Points on a hilly landscape, in no order, each with its height.
From any point a climber steps to the highest of the 2 points nearest to it. It stops when none of these is higher. Distance is the straight distance between rows; heights are no part of it.
fef h=762: [125 121  77 156 103 136  90 161 139 109 114  78 144 136 136 145 104 162
  93 176 146 174 173]
mobak h=561: [147 106  79 136 146 185 135  99 152 143 168 110 107 139 162 170 138 160
 130 100 177 135 134]
kes h=362: [ 91 113  87 159  83 114 109 155  61  67 116 107 146 110 118 144 144 119
  81 174 117 152 198]
zode h=269: [134  90 164 115 177 136 196 138 119 152 135 178 109 122 148  94 111  71
 144  85 144  91  93]
rege h=507: [106  89 169 151 128  75 134 145 181 145 128 136 124 151 162  96 123  52
 113 175 124 106 113]
peti h=523: [165  67  69 119 108 174 143  71 134 127 175 127 111 129 170 158 145 110
 108 119 174 138 139]
tus h=634: [ 95  82  78 139 101 109 134 135 110  48 181 164 152 125 136 136 149 101
 100 144 103 117 118]
nuluf h=384: [158 169  70 116 106 126 110 105 101 130  99  60  94 119 104 174 119 163
  90 129 149 159 183]
Tes h=390: [ 99 159 114 191  89 129  74 120 176 154 141 105  91 143 120 127 154 115
 150 157 153 144  77]
sapus h=151: [128 102 105 167 145 110 143 139 135 103 158 137 141 143 178 141  89 150
 113 120 140 134 148]
lasat h=33: [156 146 178  85 178 155 169 103  99 128 113 151  69 148 120 138  64 146
 113  64 122 102 142]
Geb h=654: [109 148 137 105  95 113 128 165 137 129  87  94 171 129 117 101 128 130
 102 175 105 124 151]
per h=529: [181 111 120  77 151 166 141  81 150 161 138  90  88 150 130 133 112 112
  92 124 155 126 170]
sot h=560: [171  72 112  88 151 155 163  90 123 129 175 137 109 127 166 110 149  83
 111  91 164 134 143]
Fur h=501: [133 165 189  73 142 182 161  88 144 149  80 132 149 129 136 133 137 152
 163  98  89 121 132]
liva h=536: [117 148 196 122 141 119 172 120 153 146  55 154 179 123 145 116 110 132
 160 126  79 106 115]
Bug h=564: [151  95 119  98 119 175 142 109 168 191 117 101 118 150 155 118 129 111
 110 158 165 135 138]
tubed h=54: [154 184 162  85 129  97 118 130  62 143 112  98 115 103  82 137 106 185
 119 116 120 142 183]
rosu h=649: [ 99  82  84 120 107 116 147 142  98  44 159 150 162 115 118 121 173  89
  84 127 107  98 112]
vuve h=274: [113 150 193  88 163 176 171 111 126 168 117 149 107 146 164 131 101 141
 166  84 111 103 132]
Luzik h=600: [117 171 190 163 111  95  80 105 138 162 130 153 124 128  94 102 170 105
 190 139 111 130  96]
danu h=584: [165  91 107 126 119 186 136 115 162 189 130  88  98 147 176 121 112  98
 111 152 179 160 145]
Ges h=599: [160  88  94 134 145 136 159 122 124 131 151 144 120 123 202  88 107  65
 113 109 158 157 160]
Lus h=446: [112 142 144 143 115 120 120 112 197 148 108 122 147 149 137 122 159 103
 150 160 108 114 106]
zolo h=643: [110 161 184 158 131  82 171 175 141 151  86 161 143 126 105 120  81 126
 153 142  89 107  95]
pegi h=225: [114 104  87 162 129 116 114 133 154  77 178 147 137 139 141 148 166 109
 128 118 132 130  98]
gakiv h=478: [182 101  81 120 105 137 115  63 133 125 152 104 105 147 153 176  76 146
  92 110 146 143 196]
Lizo h=652: [145 119 118 116 136  94  65 158  71 126 150 137 154 130 101 149 127 186
 129 143 137 156 149]
zuder h=48: [166 150 135 106 123  98 140 116  41 103 136 150 121  90  90 140 111 171
 113  73 121 139 150]
Tuzef h=542: [125 147 141  91 141 153 155 148 166 132 140 122 149 137 123 111 157 115
 132 133 110 105  95]
lekof h=350: [ 99 142 146 114 158 147 144 127 164 160 159 125  96 130 154 149 147 119
 195  98 135 103 102]
Mumi h=620: [163 151  95 123 122 132 108 115  94 117 170 130 130 115 123 155 135 192
 151 106 147 184 157]
kodom h=635: [161 145 111 113 131 106  98 138  67 128 159 139 138 111 109 142 121 192
 140 112 134 169 158]
Kef h=255: [137  66 126 152 167 107 176 134 120 129 151 184 115 105 180 105 103  56
 150  96 157 114 111]
ruk h=578: [107 125 172 134 112  99 154 149 163 139  87 140 177 138 141 102  91 120
 113 174  86  95 127]
keni h=527: [119 159 187 158 108  76  72 117 144 151 112 156 143 136  88  92 142 122
 158 169  91 142 105]
lono h=594: [109 154 197 134 125 107 170 153 146 140  72 174 163 113 112 113 104 124
 153 131  67 106  95]
nit h=295: [148 104 172  89 164 145 177 120 133 159 132 134 125 135 158 106 100 116
 108 121 133 108 146]
Rimad h=80: [127 139 162 140 162 113 193 175 129 107 121 168 137 123  99 109 117 128
 128  99 109  92  76]
besuf h=357: [146 160 118 115 177 136  98 141 102 138 177 153 110 113 114 153 165 163
 189  83 132 169  98]
Gasu h=264: [ 85 168 181 101 158 160 158 114 134 165  98 144 115 142 169 144 105 145
 206  77  98 113 122]
mele h=639: [131 144 145  80 132 116 129 175  94 112 125 128 158  90  89  94 162 124
 105 118 106 124 105]
bur h=314: [148 155 144 124 155 134 176 132 106 113 132 142 115 126 127 125  75 176
 124  89 127 122 150]
Tafab h=579: [167  73  92 104 124 139 169  90 115 110 164 155 119 119 185  93 126  59
 104 109 154 149 147]
latib h=42: [149 153 167  36 131 157 164  87 139 137  98  78 116 122  96 135 136 130
  96 105 101  94 159]
Mipum h=650: [131 123 134  98 132 113 132 164  60  76 129 121 154  93  85 106 175 117
  81  94 116 110 128]
zoge h=129: [156  89 152 166 155 121 183 149 107 143 123 180 125 144 154 119  53 111
 126 109 149 108 148]
Mek h=142: [141  93 136 160 162 118 163 130 121 130 149 162 122 141 169 133  77 134
 127 104 140 113 147]
Malum h=454: [137 122 176 105 125 110 205 142  99 123  85 123 138 123 100 113  74 125
  76 116 112  76 154]
bof h=593: [132 127 140 104 119 125  64 153  66 172 124  91 152 129  71 161 150 193
 106 164 131 112 148]
luk h=49: [161 146 159 103 153 110 138 145  39 113 137 169 127  92  89 132 111 185
 134  80 128 155 134]
peva h=240: [124  68  97 157 133 111 151 119 126 106 197 180 134 126 186 142 136  89
 132 112 130 103 102]
Gemun h=35: [169 159 168  78 175 155 151  87 121 144 125 132  69 159 136 141  72 143
 125  78 131 107 169]
rin h=603: [111 104  87 121 111 161 121 154 153 109 114  81 137 143 107 125 153 122
  74 184 143 125 125]
dizo h=46: [158 151 130  72 136 116 133 128  62 102 144 125 125  93  89 124 153 158
 103  86 127 138 140]
kabud h=352: [ 94 102  85 164 108  98  83 176  92  62 123 119 145 119 111 127 138 109
 100 179 118 160 160]
rulog h=366: [113 170 148 136 187 131 157 155  97 122 153 160 100 121 139 140 114 154
 193  60 127 129  96]
Nik h=588: [126 125 118 162 147  67  92 151  98  79 167 181 129 118 101 119 156 113
 141 115 121 135  74]
puzi h=393: [140 131  87 111 104 149 130 117 129 121 105  59 108 127 113 157 128 163
  81 145 161 142 177]
mak h=115: [152  72 133 162 131 101 181 138  98 120 110 171 143 140 150 117  48 113
  96 122 146 111 166]
lak h=488: [ 73 138 170 136 114 121 108  87 183 150 125 112  74 132 142 148 139 121
 238 101 129  95 125]
dol h=372: [108 164 148 142 173 117 152 160 127 134 142 153 118 128 148 124  97 154
 181  94 121 125 109]
Lipak h=453: [169  91 104 121 119 114 128  75 128 121 131 108 113 143 152 150  78 128
  75 123 152 131 200]
Bir h=360: [124 168 140 140 182 116 110 147  93 129 177 168  89 108 137 152 136 158
 208  69 131 154  95]
Fiza h=394: [155 146 149  78 116 155  93 113 121 157  72 132 185 106  78 116 183 138
 147 144  91 136 113]
vod h=530: [158 123  59 168  88 169 108  86 140 114 146  87 116 144 162 193  96 183
 111 125 157 170 160]
Fesag h=524: [125 149 116  98 120 168 128 119 170 144 103 117 148 135 102 117 177 113
 143 151 116 116  91]
Pon h=670: [130 105 113 164 130  70  38 169  76 111 153 143 152 136 105 161 119 178
 134 172 124 160 143]
tev h=619: [ 97 102  80 162  96  93  96 146 116  48 174 166 144 122 125 143 152 106
 115 148 102 149 112]
beba h=243: [102 188 179 136 136 135 101  98 144 159  73 143 122 124 143 152 153 139
 237 105 101 149 125]
bebo h=349: [133 145  78 136 144 149 119 122 114 110 185 148 120 121 153 167 161 165
 173  72 148 154 119]
Tifeg h=455: [130 151 139 129 121 176 137  95 185 193  78 105 142 158 166 157 109 156
 173 147 124 131 163]
Gadan h=95: [ 90  88 138 161 133  82 140 180 145  89 118 127 147 149 129 105 100 101
  78 177 111 103 121]
Fup h=631: [113 139 116 109  86 127  82 138 130 144  68 110 176 128  85 110 157 122
 117 199  93 141 127]
sigo h=570: [107 126 159 179 155  71 161 162 156 130 125 144 124 139 144 120  81 114
 140 134 132 100 102]
Zafu h=87: [108 105 174 143 135  90 169 160 148 106 126 158 139 136 102 101 128  78
 106 124 109  68  56]
gon h=432: [ 80 139 144 197  60 137  81  90 190 151 132 104  90 125 126 110 145 141
 215 122 171 110 114]
vaner h=684: [111 171 206 167 119 107  86  88 152 137 100 158 142 119  94  83 188 106
 200 105 106 122  96]
Bulo h=327: [139 112 119 102 127 151 190  70  93  92 199 195 104 114 148 149 125 134
 128  63 110  94 117]
zituk h=32: [138 149 193  90 167 156 196 129  99 138 101 150  99 144 104 131  62 153
 122  71 109  99 138]
saf h=203: [112 134  55 202 107 154  58 130 161 114 138 101  83 122 137 152 131 140
 112 167 174 166  63]
rok h=535: [136 165 176 108 142 121  88 133 130 155 140 160 138 114  88 111 173 119
 172 115  92 130  76]
niri h=559: [156 146  66 168  95 150  98 104 135 112 164 107 126 135 167 177  86 194
 147 109 142 184 178]
veze h=521: [132 135 146 130 151 145 131 128 167 175 134 103 115 152 173 138  79 156
 148 133 134 135 169]
mal h=473: [129  91 170 118 149 105 175 144 140 168 103 161 133 124 161  81  86  60
 122 143 132 106 113]
vavos h=53: [145 188 162  80 136 127 130 138  87 154 118 122 124 118  97 125  98 192
 135 119 116 159 161]
voz h=262: [126  80 144 124 183 114 174 145 125 134 149 180 100 109 166 100 135  51
 162  85 152  91  93]
luro h=510: [ 91 164 168 130 136 122 120 108 180 158 132 125  94 123 131 142 162 105
 213 103 119 100  96]
bizut h=460: [121 102  87 102 109 141 143 113 105  72 131  82 129 128 106 130 183 117
  63 127 145 110 152]
leleg h=548: [139 128 116 138 138 146 134 134 166 140 139  93 130 152 166 139  95 161
 115 129 147 133 173]
bolo h=44: [151 152 153  58 148 142 160 101 112 114 122  87 106 106  92 138 133 141
  89  86 116  92 154]
guvav h=344: [ 86 111 105 183 125  83  97 175 133  62 130 131 143 137 125 129 113 125
 102 178 119 158 135]
kar h=653: [ 95 102  83 131 132 108  83 171  84  73 131 128 148 126  77 104 176  90
  90 155 109 135 118]
zepog h=37: [172 136 171  47 167 153 155  82 134 166 113 123  76 149 147 115  85 111
 115 108 127 113 171]
ded h=637: [139 116 101 122 144 146 135 136 157 175 141 115  93 120 198  87  98  55
 172 102 175 149 161]
bav h=322: [130 152 137 118 149 117 154 154 126 120 139 126 135 131 131 119 105 165
 126 115 126 125 141]
Tena h=210: [120 124  28 153 119 173  67 125 120  99 126 124  98 107 135 144 157 157
  83 165 168 171  66]
sezu h=482: [113 156 186 101 150 152 157  99 162 155  77 145 162 134 155 124 123 133
 177 127  85 116 132]
siku h=693: [123 123  92 158 108  79  71 162  84  88 155 151 147 123 131 156 111 165
 133 156 125 190 155]
Zedor h=606: [129 118 105 108 117 140  51 151  84 167 128 110 151 131  72 149 159 171
 114 163 136 124 111]
Boz h=63: [118 124 128 149 104  75 114 163  27  94 105 123 152  96 108 132 130 141
  78 143 123 140 179]
Sede h=192: [120  78  65 170 112 158 102 147 163 102 122  88 120 149 151 156 127 122
  89 180 155 154 120]
Dutif h=541: [148 104 142  72 136 172 159 101 163 189 125 112 136 142 148 113 147 100
 126 145 142 118 130]
lela h=598: [113 158 154 171 138  74 158 179 145 131 121 152 135 127 128 116  81 140
 146 138 118 122 113]
Pepot h=608: [135 146 172  77 119 125  94 155  90 159 113 131 162 104  76 122 143 162
 135 148 102 132 136]
bibup h=465: [ 78 148 166 160  82 127  90  84 191 148 118 105  74 131 124 125 152 127
 235 109 150 102 122]
lem h=363: [143 157 167  81 127 152 123 109 138 126  45 140 190 112  94 104 181 139
 157 124  85 138 126]
kere h=449: [116 116 101 112 100 122 141 121  70  66 121  91 133 107 105 138 175 111
  69 122 121 116 167]
vam h=574: [171 108  90 139 152 187 125  93 149 164 160 106  87 142 182 161 109 145
 146  96 180 140 156]
guf h=538: [111 123 128 132  95 112  50 109 123 153  71 125 170 140  50 110 161 103
 126 197  93 142 109]
Kone h=544: [143  83  77 124 136 164 141 104 151 118 188 125 130 137 169 157 152 125
 121  99 158 131 125]
muzov h=404: [ 97 175 148 183 117  97  96 140 181 154 144 107 103 134 145 137 117 130
 186 129 137 134 125]
Logon h=575: [125  98 170  82 167 139 183 137 154 137 142 137 138 127 154  93 148  82
 123 128 118  77  89]
fuvu h=540: [117 146 178 178 109 135  85  62 134 145 104 143 133 134  73  65 209  99
 188 111 122 128  94]
Kupe h=374: [ 95 122  92 158  68  85 117 133  64  73 127 110 144 116 135 147 105 146
  81 157 109 156 205]
kiso h=497: [151  87  67 125 105 166 139  74 136 116 146  98 107 142 145 170 135 141
  88 129 166 137 158]
vasup h=621: [ 92 103  99 118 122 133 122 168 133  82 117  96 151 147 104 111 166  98
  75 166 126 112 129]
tevim h=562: [115 161 165 167 166  92 132 155 120 103 163 163  97 114 103 116 151 106
 176  89 129 103  53]
Rozav h=573: [130 148 146 141 162  86 122 165 105 104 168 173 127 111 103 112 157 116
 154  89 121 122  63]
zer h=206: [120 130  49 182 121 150  34 111 126 117 134 121  73 118 126 135 149 139
  99 174 166 173  41]
Domub h=427: [147 120 122 124 119 106 152  97 109 100 127 108 118 135 135 145  70 158
  75 115 134 117 192]
pusut h=517: [122 103 181 123 146 105 181 151 154 162  97 155 160 140 148 106  84 100
 127 152 109  97 117]
sak h=545: [170  86 124  80 150 155 158 100 133 146 156 106 112 144 149 114 135 105
 100 109 163 122 146]
zopi h=425: [136 151 124 107 101 176 141  95 176 185  90  82 138 149 144 150 113 166
 128 161 134 132 160]
zed h=371: [110 145  82 149 116 173 107 120 186 163 122 100  91 135 144 152 146 135
 142 152 151 128  73]
Kivol h=247: [128  59 104 172 130  96 152 116 119 122 170 196 119 112 192 125  95  67
 151 102 149 111 119]
zipip h=174: [114  50 110 177 126 108 110 144 160  90 150 135 133 148 177 143 111  78
  95 176 139 148 144]
loro h=51: [147 161 179  99 155 126 137 159  59 144 125 151 122 102  92 121  88 192
 139 101 111 154 133]
peki h=528: [ 85 163 180 144 121 110 118 112 161 129 141 137  97 122 113 102 169 101
 203  95 118  88  83]
valel h=431: [146 146 131 104 113 150  70 102 135 177  81 139 158 121  83 124 172 144
 161 164 109 142  89]
gufu h=512: [128 174 168  86 147 160 112 112 135 151 125 160 132 112 103 129 190 116
 201  98  90 134  68]
bala h=61: [126 148 126 142 107  78 134 149  61  90 109 109 140 110 118 124  99 158
  90 127 120 144 181]
kubo h=305: [143 122 159  97 155 134 176 116 113 121 123 127 114 135 134 112  76 145
  93 102 134  98 155]
Bivog h=520: [139 100 151  62 109 163 172  99 157 160 105  99 145 138 132 108 145 105
 102 156 134  98 143]
Gasil h=284: [127 122 176  95 166 155 163 124 139 178 130 135 105 139 165 120  97 116
 150 105 129 107 141]
Suv h=661: [121 104 103 117 123 113 140 150  76  56 148 141 157  98 104 112 172 117
  85 113 114 109 119]
vugi h=522: [127 158 166  70 137 170 168 110 147 144 108 124 152 112 124 110 156 142
 145 104  84 111 117]
balab h=685: [155 126 126 123 158 155 151 116 129 168 136 136  92 129 191  87  81  86
 145 103 165 146 178]
kedu h=589: [129  80 151  84 142 137 163 146 155 127 143 128 143 130 135  94 152  77
  82 145 123  89 103]
goges h=498: [121 149  97 131 108 169 107  89 182 158  72 121 138 133 109 129 169 119
 138 170 125 125  71]
Tar h=633: [167 115 118 127 146 143 164 105 133 127 136 139  91 128 199  74  81  65
 118  94 164 148 174]
kitu h=321: [148 118 129 118 151 141 188 111  97  86 165 172 123 115 126 139 113 146
 123  61 119  98 121]
piv h=392: [112 138  86 140  68  95 128  93  77  84 139 100 119 119 142 172  95 137
  77 132 105 139 209]
zimut h=341: [139 140  66 113 106 159 130 105 102 100 210 165 126 110 137 159 166 156
 151  83 126 154 113]
Zipob h=40: [157 139 174  53 150 169 167  86 144 158 118  99 109 138 129 123 109 133
 109 109 118 107 160]
Vomi h=474: [150  94  79  98 114 153 144  84 117  97 128  78 104 128 119 160 158 121
  63 128 157 112 156]
Vufo h=638: [ 87  89  95 124 128 122 103 172 116  61 121 107 144 130  71  98 181  71
  81 171  98 119 116]
Daper h=595: [172  96  79 168 136 173 113  95 144 167 155  97 101 134 201 150  89 112
 141 105 191 163 168]
defe h=361: [133 126  59 135  89 142  79 130  71 116 127  98 133 111 110 163 151 173
  98 147 155 179 155]
meb h=391: [ 97 183 170 168 120  86  97 128 155 160 139 135  93 120 125 124 126 135
 201 119 123 130 112]
budet h=65: [115 120 130 134 123  77  99 194  54 104 121 134 158 101  94 108 134 138
  95 153 124 136 149]
Boli h=373: [146 143  62 130  80 122  96  99  71 116 118  86 117 114 110 183 128 160
  92 137 151 173 184]
pupu h=721: [116 119 104 144  96 135 117 147 152 125 103  61 140 149 138 142 105 146
  84 177 145 145 186]
Naza h=592: [153 165  82 139 105 122 106  98 104 109 172 131 115 122 140 167  84 192
 137 100 122 184 177]
ton h=407: [144 154 107 101  95 168 140 104 161 157  99  65 121 141 125 142 110 167
  95 157 148 133 166]
Laned h=601: [114 120  88 167 114  71  90 141  98  71 181 184 133 127 124 136 150 113
 132 133 107 147  85]
Gela h=364: [118 133 111 136 125 165 120 117 192 194 124 106 114 139 152 149 145 123
 150 145 145 120 100]
Niv h=378: [105 139  87 173 114 154  92 126 186 149 130 104  96 152 127 139 153 109
 119 167 149 132  66]
kom h=506: [123 163 172  75 152 172 152 126 148 140 127 142 145 115 117 117 175 119
 179  92  83 121  77]
bor h=319: [106 171 112 175 100 152  83  58 180 162  84 118 107 125 118 117 187 118
 174 145 144 115  67]
tun h=628: [134 162 160  73 117 125 127 154  79 137 108 110 145  94  75 103 152 139
 106 123 110 127 142]
gugab h=45: [156 149 135  82 146 135 166 113 100  86 142 118 117 109 100 130 127 156
 108  83 118 114 137]
Sizo h=105: [133  63 126 168 148  86 163 158 125 114 125 152 148 146 166 113  66 118
  84 149 137 119 150]
faru h=315: [135 135 122 115 166 149 166 118 116  98 174 147 123 124 147 140 132 153
 136  70 131 119 130]
rasi h=674: [108 147 108 113  86 143  81 152  99 158  77  81 152 125  86 121 147 133
 102 199 120 144 152]
Gamit h=475: [118 123 192  74 126 149 187 125 141 136  84 141 175 110 117 101 123 120
 112 125  82  77 117]
banuk h=356: [114 133 130 127 152 155 132 134 184 169 147 108 108 144 160 145 143 121
 162 115 140 116 117]
lom h=586: [129 116  87 121 127 168 131 137 166 146 119  88 120 144 132 138 144 137
  97 163 160 126 108]
niz h=334: [142 135  93  95 116 152 166  89  89  88 216 175 131 104 136 146 152 146
 134  68 111 116 110]
lesi h=683: [108 141 104 119  90 137 110 166 136 140  90  71 142 132 105 121 127 142
  95 179 127 142 163]
Nago h=722: [120 123  86 162 102 109  92 154 123  87 142 117 146 129 142 141 114 164
 117 151 133 185 162]
nekug h=381: [103 185 162 145 157 102 124 154 144 158 129 147 109 120 141 135 110 148
 193 115 109 131 105]
kagev h=441: [131 136 140 149 108 110  61  84 148 141  68 136 176 152  58 101 173 105
 145 181 110 143  95]
mevir h=27: [143 134 195 125 160 158 207 159 114 155  94 169 121 150 103 126  62 135
 131  89 110  98 134]
dod h=184: [123  52  81 167 112 138 109 146 159  92 133 100 139 152 161 156 116 106
  83 182 143 161 164]
sur h=558: [116 173 188 138 136  88  93 128 125 157 149 163 113 123  97 104 160 112
 184 114 103 125  72]
Fefaf h=499: [126 127 172  66 112 149 162 109 150 139  97 103 165 128 124 102 144 120
 110 144  97  84 143]
Muni h=66: [120 129 160 121 127  77  96 197  53 130 104 140 164 106  84 117 115 154
 102 154 112 117 128]
bisip h=99: [111  61 124 152 134  95 147 167 132  80 128 139 147 143 149 119  97 101
  75 171 128 114 149]
Dizib h=158: [128 101  99 171 138 120 112 139 164 120 164 111 126 145 173 155 122 127
 131 130 148 138 140]
bak h=219: [122 121  64 160 129 140 104 135 163 100 155 117 119 148 126 154 166 120
 119 133 149 148  95]
Nobaz h=56: [158 166 138  95 130  90  94 128  47 131 112  87 122 101  90 148 138 164
  94 119 126 143 183]
girat h=236: [123  90 107 143 129 115 176 119 113  80 192 191 142 123 160 141 135 110
 128  98 118  92  88]
gur h=354: [123 118  43 169  99 157  66 146  89 108 110  98 115 111 115 153 146 157
  83 186 157 177 132]
ber h=165: [113  72 106 185 129 102 109 124 156 102 173 139 122 148 180 160 114  97
 119 136 133 132 126]
vef h=571: [131 134  98 136 129 158 127 140 175 147 130  91 125 147 144 153 118 158
 116 149 149 145 137]
tuzek h=231: [131 122 101 144 142 110 139 130 119  78 188 166 145 119 139 137 169 120
 143  93 122 113  86]
Fos h=534: [111  86 158 166 147  72 150 156 160 136 133 138 124 152 165 115  94  76
 124 161 135 103 117]
goge h=609: [149 104 109 126 133 174 126 117 171 200 135  97  97 132 195 116 101  75
 154 126 177 150 155]
zeso h=437: [108 150 152 170  92 135  96  65 158 139 108 143 137 144  69  66 204  83
 160 134 121 114  76]
Dunok h=443: [121 157 158 143 102  94  84  97 152 138  91 142 171 142  77  88 164 104
 155 160  96 136  91]
vima h=582: [135 141 165  89 112 130  74 144  76 184 104 102 162 125  75 149 152 187
 140 164 111 119 157]
zeni h=198: [121 112  57 200 110 163  87 134 164 110 133  93 110 143 166 173 113 150
 106 171 167 166  97]
lel h=69: [124 144 152 138 133  61 116 197  96 128 112 158 159 106  81 106  99 146
 126 149 112 144 114]
savu h=470: [127 111 193  97 139 134 206 148 121 139  86 148 146 123 114 106  83 123
 103 123 100  81 122]
fodur h=336: [102 137 113 142 118  83 105 188 124 104 115 115 152 133 117 114 114 138
 103 173 116 155 142]
legak h=254: [ 77 177 188 127 144 127 123 110 139 155  81 144 116 128 159 148 102 148
 240  86 103 135 123]
Vedo h=420: [ 97 158 150 159 118  98 112 134 191 153 127 117 127 145 149 132 124 125
 153 163 115 134 123]
zana h=353: [146 160  98 137 152 137  98 148 127 140 170 130 113 121 125 154 157 168
 173 105 153 169 112]
ripim h=73: [124 146 142 140 129  92 164 193  85 108 103 153 165 109  93 112  84 151
 108 124 116 124 122]
Lebol h=557: [195 101  83 139 106 163 122  83 140 150 155 113  91 135 193 127  89  94
 112 105 176 173 187]
kavu h=342: [129 156 179  81 128 132 144 127 140 124  62 150 190 100 103  92 152 132
 142 126  68 123 115]
tipud h=408: [ 89 162 126 203  71 134  72 103 180 168 142  97  72 129 122 122 144 136
 187 135 180 122  89]
Zok h=477: [113 104 161 139 116 108 122 117 198 147 115 127 138 162 141 112 147  69
 129 167 119  98 119]
Vidi h=546: [ 82 162 185 137 146 104 143 142 138 123 146 155  89 106 114 114 147 101
 198  83 119  87  71]
Baso h=347: [125 114  62 159 112 138  57 159 123 115 124 112 118 129  95 141 147 139
 105 180 152 178 102]
Tam h=636: [134 116 102 116 134  99  75 169  82  95 154 131 152 116  82 118 168 125
 111 138 120 140 109]
lof h=466: [137 153  98 121 101 154  73  90 148 161  56 138 152 124  90 110 181 122
 133 173 116 135  73]
puz h=58: [141 157 114 109 119 102 129 131  75 103 128  98 135 110 108 135 117 161
 100 115 129 148 183]
lagu h=556: [112 127 174 104 144 131 171 144 165 131 127 147 142 128 132 111 145 104
 135 117  92  91  81]
mukek h=214: [130 115  46 153 113 171 108 128 142  98 141 120 115 128 127 151 165 142
 105 144 169 151  84]
sar h=503: [159 125  66 133  87 139 111  71 126 108 133  78 105 136 146 190  91 169
 100 117 148 148 190]
Vofo h=369: [ 93 146 133 195  90 148 100  55 174 150 106 123 119 145  94  86 200  94
 160 138 136 114  68]
nos h=281: [156 105 165 105 163 145 199 129 104 162 123 167 114 131 142  93  87  92
 121  93 139 106 130]
guli h=625: [113 149 155 105 115 101 152 168 145 121  93 125 174 125 118  98 121 134
 115 158  87 103 122]
riki h=602: [119  79 119  97 136 127 152 156 150 101 133 109 147 144 122 105 148  86
  78 152 131 100 118]
vezom h=412: [135 132  96 124 110  84 139  94  89  89 106 101 110 127 139 164  78 143
  75 114 108 114 202]
regi h=329: [119 149 122 134 134 100 124 170 124 106 132 117 147 130 128 117 107 160
 119 140 124 149 146]
Pap h=76: [136 145 143 157 140  97 184 189 104 106 112 175 156 119  86 126  95 132
 132 107 117 120  98]
fuvez h=83: [113 129 153 145 155  92 159 160 144  94 148 157 124 123 103 105 137  99
 117 100 111  86  55]
lupu h=91: [102  93 166 136 144  86 172 176 148 103 121 147 148 143 131 107 107  87
  94 154 113  84  90]
nurun h=525: [200 103  96 102 139 155 134  73 137 143 139 110  84 141 160 127 100 100
  98 108 176 152 180]
lenu h=622: [120 115 118 109 125 114  59 172  83 136 127 119 148 133  64 117 170 132
 104 164 118 129 109]
bepe h=487: [115 146 158 128 142 167 128  97 174 193 101 117 124 144 183 147  83 148
 180 127 120 130 171]

Where does a climber stop that starts at each point below?
Kupe | fef
Malum | balab
Baso | kar
bor | kar
faru | zolo
rulog | zolo
lak | Suv
mevir | balab
Fiza | kar
beba | Suv
lekof | Suv
bepe | kar

Call two points neighbours if one is among the 2 nearest of the other. Go from one point of each pair to the other, from neighbour to neighbour, staying as high as possible. Name the lowest point that can't be avoided.
Daper and kar | kere
Suv and kar | vima
vugi and vaner | kom
Daper and balab | nurun
vugi and zolo | sezu
